Points on a hilly landscape, in no order, each with its height.
A climber steps from a point to the highest of its 6 nearest points, and stops where none of them is higher. Distance is the straight distance between rows; heights are no part of it.
voma h=57.5: [109  80 171 136 161 122 123 181 181  59]
guke h=68.4: [ 98 100 148 124 161 130 137 186 184  80]
Rim h=65.1: [127 127 136 106 156 148 139 171 148 109]
Lipu h=38.1: [144 142 120 165  92 111 107  46  82 150]
Nifid h=37.0: [156 133 132 134 128 143 124 107  90 147]
kabek h=3.4: [119 129  97 119 162 169 134 133 144 166]
meru h=50.4: [138 124 168 116 126 120 134 163 123  83]
gereb h=2.1: [ 66 111  87 113 122 145 138 163 173 190]
soti h=38.8: [156 146 137 119  79  77 123 105  97 117]
Vom h=27.9: [145 139 148 114  77  70 125 125 107  94]
pim h=39.7: [139 129 119 122 152 157 133 133 116 147]
losal h=59.0: [128 127 108 149 162 184 122  99 118 173]
borez h=28.8: [145 159 109 109  82  31 128  83 142  80]
besa h=8.1: [ 73 118  90 110 131 143 142 169 177 173]
Mazut h=56.7: [127 116 163 119 147 131 131 174 147  75]
Kov h=60.2: [148 156 100 119  78  42 123  76 123 110]
sezib h=28.2: [135 138 133 185 114 149 106  43  74 153]
sube h=26.5: [153 134 132 153 119 141 114  82  79 154]
goso h=45.4: [134 108 183 123 126 105 124 166 131  61]
Vagu h=31.9: [133 138 127 184 103 129 110  39  76 149]
beda h=35.4: [154 137 150 116  91  88 128 127  97 106]
nobur h=44.1: [149 149 109 146  82  72 116  57  97 143]
paz h=16.2: [145 134 129 168 124 155 114  65  79 161]
Bupul h=59.1: [116 128 107 161 167 191 119  84 124 176]
feri h=7.4: [117 124  91 141 162 181 131 110 141 182]
kuv h=66.6: [112  94 166 128 158 129 128 183 174  65]
Vumur h=45.9: [154 136 139 117 127 134 129 133  98 127]
kuvem h=42.7: [161 137 142 121 111 125 132 120  90 128]
paziz h=41.6: [152 149 124 117  76  53 125  93 111 110]
pes h=41.7: [159 131 135 127 134 142 125 123  97 143]
bebo h=4.9: [126 132 126 174 147 184 111  69  95 161]
bezi h=51.2: [134 108 175 124 136 118 127 172 138  65]
Ran h=10.3: [ 97 118  84 118 150 162 137 142 163 185]
sibud h=66.3: [ 78 111 124 111 151 135 143 190 191 112]
fum h=61.9: [ 97 110 133 116 158 138 135 191 183  94]
Fesug h=40.8: [156 138 143 121 102 108 127 123  89 123]
tob h=27.8: [143 129 118 131 154 165 130 119 113 156]
naku h=55.4: [ 95 115 127 107 158 140 141 183 175 106]
Mig h=52.1: [146 132 143 110 140 137 133 159 122 107]
Tedu h=42.4: [157 145 126 125  78  72 124  94  97 126]
Dudi h=62.7: [ 82  98 139 121 160 132 137 191 196  91]
ses h=31.8: [154 135 127 135 142 156 123 111  93 153]
zur h=24.1: [102 125 113 108 152 146 141 174 170 132]
zoko h=40.1: [158 137 137 133 113 118 125 107  82 139]
sot h=39.6: [159 137 127 140  97 104 119  86  79 146]
favuk h=29.4: [137 126 178 120  86  76 123 143 116  64]
ladal h=24.9: [119 142 135 194 127 181 106  42  77 154]
Pese h=47.7: [129  96 186 129 142 118 120 171 147  53]
naler h=67.8: [139 133 128 113 153 150 138 153 128 125]
logut h=61.2: [ 95 118  83 132 156 172 135 117 159 192]
bipi h=64.3: [103 127 105 106 155 153 141 166 164 144]
fav h=37.6: [ 80 121 104 104 145 140 144 183 187 137]
Vumu h=16.3: [ 83 119  75 124 140 162 137 137 168 200]
Getin h=2.5: [103 126  89 114 152 158 136 154 163 164]
viz h=9.2: [ 66 112  83 126 122 155 139 148 171 208]
gar h=16.4: [141 143 148 115  74  45 123 119 123  81]
fiv h=23.0: [144 152 132 110  71  39 128  99 131  85]
disud h=43.4: [156 145 124 137  81  81 118  79  92 139]
Livi h=16.7: [140 129 112 137 156 174 128 113 114 162]
zikar h=17.8: [151 134 127 151 139 163 117  92  90 155]
lilef h=42.6: [120 131 120 109 158 151 138 168 150 129]
kase h=62.2: [114 111 152 120 158 137 134 182 167  82]
bobu h=17.2: [123 130 103 109 159 163 141 147 145 150]
Gudu h=46.7: [147 149 112 132  73  63 124  73 106 128]
deru h=55.2: [130 122 149 112 151 137 136 172 140  93]
volil h=41.1: [151 137 160 116 100 102 123 141 104  98]

Write out the way that a climber takes from each point below.
sube => zoko, Vumur, Mig, naler
gar => paziz, Kov
beda => kuvem, Vumur, Mig, naler
Mazut => kuv, guke

For each start below, name the point where the climber stops.
zikar => naler
Vagu => Kov
meru => guke
zur => guke
gereb => guke
pes => naler
Lipu => Kov
Fesug => naler
Pese => guke
Vom => Kov
